The views of a scene show one set of named points, each view turned or mirrored, and shifted as a whole, with a little noise and some points left out.

Scene 1
View 1
K_205: -4 -4 -3 41 6 -10 35 45 -7 -13 10 22 1 -11 -4 11 -11 -6 13 14 29 -36
K_977: 12 16 2 26 -6 10 21 39 -30 -4 7 12 11 4 -23 6 5 -16 9 11 12 -9
K_427: 0 2 -3 29 -3 -6 17 26 -10 -10 20 17 -4 0 -8 29 0 -17 6 -1 11 -33
K_281: 1 -4 7 12 4 -8 25 31 10 2 1 26 -8 -12 -6 -1 -9 -4 9 -3 13 -25
K_911: -7 -2 -19 18 -17 13 3 30 3 -4 14 29 -16 15 0 34 27 0 -5 -5 5 -34
K_297: 8 28 -5 23 -16 35 0 40 -25 -5 -2 26 3 16 -37 -2 10 -6 0 9 11 -5
K_45: 3 -18 7 18 15 -27 67 55 5 4 0 15 12 -25 11 -12 -5 2 20 15 27 -23
K_84: 12 16 9 20 3 10 34 49 -18 1 -11 19 14 -7 -27 -23 -8 -5 14 17 22 -3
K_136: 14 19 3 22 -8 10 11 29 -32 -2 12 10 9 9 -26 16 6 -24 7 4 3 -7
K_811: 14 -4 -18 -5 -20 11 38 49 -20 20 13 4 16 16 11 25 64 0 -3 6 -9 0
K_951: 11 13 16 7 1 1 10 19 -6 6 2 18 -5 -3 -24 -4 -10 -19 10 -7 0 -9
K_200: 14 10 23 -2 5 -3 17 20 0 12 -3 19 -3 -10 -22 -14 -13 -17 13 -8 -3 -6
K_399: 6 15 -4 24 -11 9 4 24 -21 -7 16 18 -3 11 -20 26 5 -21 3 -1 3 -19
K_667: 11 6 -1 10 -6 6 30 41 -16 8 3 14 10 2 -8 1 19 -5 7 7 6 -6
K_377: 18 18 -16 16 -24 27 21 47 -47 7 13 2 23 27 -15 23 49 -11 -3 14 -3 7
K_504: 10 -18 -5 -21 -12 -9 22 18 6 26 21 8 -8 8 18 35 47 -9 -2 -21 -26 -14
K_85: 15 10 17 -6 0 4 18 24 0 15 -7 20 -1 -5 -22 -19 -2 -11 10 -6 -5 0
K_677: -5 -9 -21 21 -15 0 20 35 -6 -3 24 17 -5 12 10 45 34 -3 -3 -2 5 -34
View 2
K_504: -39 11 0 -21 4 36 -29 9 16 77 -2 9 1 -7 -8 -12 -6 5 24 23 12 -14
K_399: -22 2 0 3 -4 -24 -1 -3 -11 49 3 26 -13 -19 -43 -4 5 -10 3 6 9 15
K_667: -36 17 -9 -2 7 -4 -11 14 -7 61 1 8 -3 -1 -53 -6 13 -3 -22 3 10 -2
K_85: -33 -9 3 4 3 -2 -3 17 -16 48 11 3 7 19 -48 -4 3 26 -19 -2 21 4
K_811: -40 47 -16 -17 -2 31 -35 11 9 81 -7 11 -25 -11 -32 -8 11 -14 -17 7 7 -10
K_377: -22 51 -11 -9 -19 5 -27 2 -7 60 -3 20 -45 -18 -44 -2 11 -21 -29 -8 8 9
K_297: -31 3 -12 17 2 -23 -1 -3 -16 49 10 29 -25 -4 -52 5 19 -2 -30 -5 8 27
K_427: -31 -2 -2 1 12 -29 3 3 -6 55 -2 23 5 -26 -47 -10 9 -18 11 18 6 3
K_677: -42 13 -12 -3 13 -4 -15 -3 12 76 -9 31 -10 -32 -31 -9 14 -26 15 24 0 0
K_84: -35 5 -11 12 10 -25 4 20 -24 48 6 3 5 8 -78 -3 19 3 -45 -7 13 6
K_205: -43 -3 -11 11 26 -39 10 14 -9 61 -6 16 20 -20 -71 -12 20 -22 -7 17 3 -2
K_281: -41 -19 -3 8 21 -19 5 10 -6 58 3 14 20 -3 -50 -8 13 3 2 18 9 1
K_977: -23 15 -5 3 -2 -26 -2 9 -18 48 1 14 -9 -12 -62 -5 11 -11 -22 -1 11 9
K_136: -16 15 3 -2 -11 -21 -4 4 -18 42 3 15 -15 -14 -53 -4 3 -8 -10 -3 13 11
K_45: -55 4 -16 5 37 -18 4 33 -6 71 -8 -6 38 -2 -79 -16 24 -11 -25 18 3 -21
K_951: -24 -13 6 4 1 -17 5 10 -17 43 10 9 7 6 -48 -6 1 16 -6 2 19 9
K_911: -44 -3 -14 7 14 -5 -10 -9 11 72 1 38 -15 -21 -24 -2 17 -11 11 22 2 13
View 3
K_977: -12 -25 25 32 -20 -2 -10 22 -5 -16 2 23 -9 22 -7 -9 -19 1 1 -44 13 -1
K_297: -26 -25 12 32 -10 -18 -1 27 -20 -12 4 25 -5 21 -30 7 -20 4 -6 -43 12 9
K_84: -3 -28 21 43 1 5 -11 41 0 -20 10 38 -8 19 -22 -9 4 -7 10 -49 25 -3
K_667: 0 -12 25 26 -21 5 -10 30 2 -4 19 18 -4 3 -20 -11 -24 -7 2 -39 20 -6
K_281: -8 -1 17 18 -1 21 -17 15 -10 -1 11 30 -2 -14 -11 -23 1 -3 -12 -38 33 8
K_85: -1 -24 35 11 5 23 -16 25 -6 -20 25 24 -5 -8 -32 2 -10 -8 -2 -34 28 13
K_677: -18 17 8 15 -46 -7 -8 10 -12 24 8 2 2 -7 -1 -24 -41 2 -20 -33 13 -9
K_205: -13 1 4 38 -17 2 -14 23 -4 4 -3 33 -4 6 4 -35 3 0 -5 -49 26 -8
K_811: 6 1 30 21 -53 -5 -8 39 11 17 36 -8 0 -5 -26 -3 -61 -14 1 -29 8 -24
K_45: 10 8 8 41 -9 24 -20 37 12 7 15 36 -1 -12 -1 -44 14 -14 6 -48 37 -18
K_427: -24 -4 15 15 -23 5 -13 -5 -18 -3 -9 21 -6 4 11 -27 -15 8 -20 -39 18 9
K_200: -3 -26 35 8 7 29 -18 14 -6 -23 17 28 -8 -9 -22 -4 -4 -5 -3 -34 30 18
K_377: -9 -23 31 32 -53 -22 -1 35 3 -5 16 0 -7 28 -21 8 -61 -5 6 -36 -4 -17
K_399: -24 -17 21 16 -27 -3 -9 5 -18 -10 -2 15 -7 12 -5 -9 -28 7 -14 -37 11 10
K_136: -15 -29 33 21 -25 -1 -10 14 -7 -20 3 16 -11 22 -7 -5 -28 2 -3 -39 10 5
View 4
K_281: 21 3 13 -47 2 26 -16 -2 -7 -22 21 -4 -7 5 11 -7 -42 6 -3 -1 27 14
K_667: 13 8 -6 -32 7 16 -17 2 6 -11 -3 -9 -2 10 -2 6 -28 9 -8 9 31 7
K_85: 18 0 3 -43 -15 22 -18 -21 -11 -9 16 -19 -13 15 0 9 -28 21 16 16 34 -2
K_427: 1 9 16 -39 5 15 8 8 8 -25 11 4 -1 -6 -5 -6 -30 6 -25 -16 27 7
K_297: 24 13 -7 -31 5 -1 25 -13 -15 -12 4 -15 -10 -9 -1 29 -9 22 -1 -8 35 6
K_677: 2 24 7 -18 29 6 -17 21 12 -19 1 -11 13 -15 -4 -10 -13 1 -35 -16 26 -3
K_951: 8 -2 13 -45 -18 24 0 -18 -7 -14 20 -13 -14 8 -6 5 -29 20 5 4 33 -3
K_811: 5 26 -22 -4 27 2 -42 12 19 2 -24 -24 15 8 -10 10 -4 10 -18 17 33 -13
K_84: 32 -2 -17 -46 -2 12 9 -10 -10 -13 -2 -1 -16 20 6 29 -40 17 8 13 32 27
K_399: -1 11 10 -32 -2 10 17 -3 4 -17 8 -7 -3 -9 -12 7 -17 16 -18 -12 33 -4
K_504: -9 20 14 -16 12 23 -64 7 16 -5 8 -31 13 0 -9 -24 -11 7 -15 9 31 -30
K_205: 20 3 5 -47 12 17 8 15 3 -29 6 13 -6 4 8 -2 -48 0 -21 -12 24 32
K_911: 11 25 14 -22 24 5 -10 10 -5 -20 14 -18 6 -25 1 -9 -7 5 -23 -21 28 -6
K_977: 10 5 -7 -35 -2 9 17 -3 5 -12 -5 -1 -8 9 -10 22 -26 17 -11 2 33 10
K_200: 14 -6 11 -50 -21 29 -13 -21 -9 -13 22 -14 -15 16 -1 4 -37 18 13 13 33 -2
K_45: 35 -2 -8 -48 17 26 -26 15 2 -23 -1 10 -3 25 19 -4 -63 -4 -9 11 23 39
View 5
K_45: -28 -37 43 -12 13 -6 17 27 -44 -14 13 45 5 5 -12 47 29 -17 -15 29 -40 -8
K_399: -1 8 45 -6 6 -11 6 26 5 -12 -3 32 -25 6 0 24 -9 -41 -30 -9 1 -10
K_951: 17 -4 47 -22 6 -9 11 14 -6 8 -1 31 -10 -10 -2 22 -6 -19 -37 11 -6 -11
K_297: 6 3 34 -9 21 -20 7 33 -4 7 5 41 -28 -1 -3 20 -24 -57 -10 11 -5 7
K_811: -45 -9 20 -27 -2 -24 -9 25 30 -36 -22 52 -3 22 -10 28 -25 -27 -12 -4 -44
 16
K_200: 17 -12 46 -29 4 -7 12 9 -11 14 -2 32 -1 -16 -4 24 -3 -9 -37 20 -13 -7
K_281: -1 -19 50 -19 15 -10 16 16 -25 -8 5 33 -10 -14 -8 41 9 -22 -33 9 -24 -13
K_85: 13 -13 39 -34 6 -12 7 9 -5 14 -6 37 -2 -14 -5 21 -10 -11 -30 21 -19 1
K_84: 2 -14 32 -12 13 -8 12 32 -27 19 12 44 -4 6 -4 18 0 -31 -6 39 -16 6
K_677: -35 -4 44 -6 12 -21 4 28 8 -49 -9 39 -25 7 -8 45 -7 -46 -30 -25 -25 -10
K_504: -29 -11 41 -40 -5 -20 -2 1 30 -45 -31 37 -3 -6 -11 40 -14 -6 -48 -24 -44
 -7
K_977: -5 2 35 -5 5 -7 6 33 -6 1 4 40 -12 17 0 18 -5 -38 -16 14 -4 -1
K_205: -17 -16 49 6 17 -4 18 34 -36 -18 16 37 -16 6 -5 43 21 -40 -22 11 -14 -16
K_136: 1 9 38 -7 -1 -6 3 29 7 -2 -4 35 -15 17 2 13 -8 -34 -24 5 2 -3
K_427: -11 -1 52 -1 8 -7 11 26 -11 -23 2 31 -23 5 -2 35 6 -39 -36 -9 -6 -17
K_377: -26 13 17 -13 -3 -19 -11 38 31 -18 -14 49 -15 36 -1 9 -31 -46 -3 2 -16
 19
K_911: -18 -4 45 -11 21 -26 6 23 7 -37 -8 36 -34 -10 -10 45 -17 -51 -31 -27 -24
 -9
View 6
K_951: 24 -7 -8 -33 -11 5 -5 18 -10 -14 -4 7 0 -4 4 17 13 -21 -16 8 -10 -2
K_45: 48 -7 12 -39 -28 6 -4 -19 -32 17 -13 35 -20 -32 6 4 1 20 -12 -21 -2 29
K_667: 32 -4 -1 -31 -26 -9 -10 2 -23 -8 -6 17 -1 -5 -7 3 -2 14 -3 0 -15 -9
K_84: 27 3 -20 -47 -15 -28 -5 -6 -29 -3 -7 12 1 -22 -11 19 10 5 -5 0 0 18
K_200: 26 -1 -13 -34 -15 10 -9 13 -12 -10 1 12 -7 -4 15 23 19 -18 -21 5 -7 1
K_977: 25 -7 -4 -36 -12 -21 0 13 -18 -16 -12 9 11 -13 -24 6 -5 4 -3 4 -8 1
K_205: 43 -27 22 -42 -12 -2 10 -1 -23 6 -23 20 -3 -31 -13 -3 -6 -4 -3 -10 -9 27
K_504: 40 -11 25 0 -39 36 -20 17 -10 -12 -2 26 -11 24 14 -14 -9 13 -11 1 -40
 -49
K_677: 42 -35 38 -19 -25 8 1 7 -19 -5 -19 19 4 2 -15 -29 -21 5 8 3 -37 -22
K_297: 22 -19 -11 -46 -12 -32 -2 2 -27 -12 -8 -2 16 1 -21 0 6 -13 9 18 -20 -6
K_136: 21 -6 1 -30 -10 -15 1 25 -9 -24 -11 5 13 -4 -24 8 -8 -3 -6 8 -11 -9
K_377: 22 3 1 -20 -26 -36 -10 16 -21 -30 -8 10 22 9 -40 -10 -23 34 11 9 -26 -37
K_85: 25 3 -18 -34 -20 3 -14 6 -17 -11 4 12 -7 1 13 20 19 -10 -15 7 -11 -7
K_399: 24 -20 8 -32 -8 -10 4 23 -9 -21 -14 3 14 -6 -22 1 -5 -14 -3 10 -16 -6
K_911: 36 -42 28 -29 -20 6 -3 3 -21 -4 -16 9 5 8 -8 -27 -8 -12 10 12 -40 -24

Which points are out of place in each view (at most two, in the order of its rows)? Write none if all are in place.
view 1 -> K_297, K_45
view 2 -> K_281
view 3 -> K_205, K_427
view 4 -> K_667
view 5 -> none
view 6 -> K_399
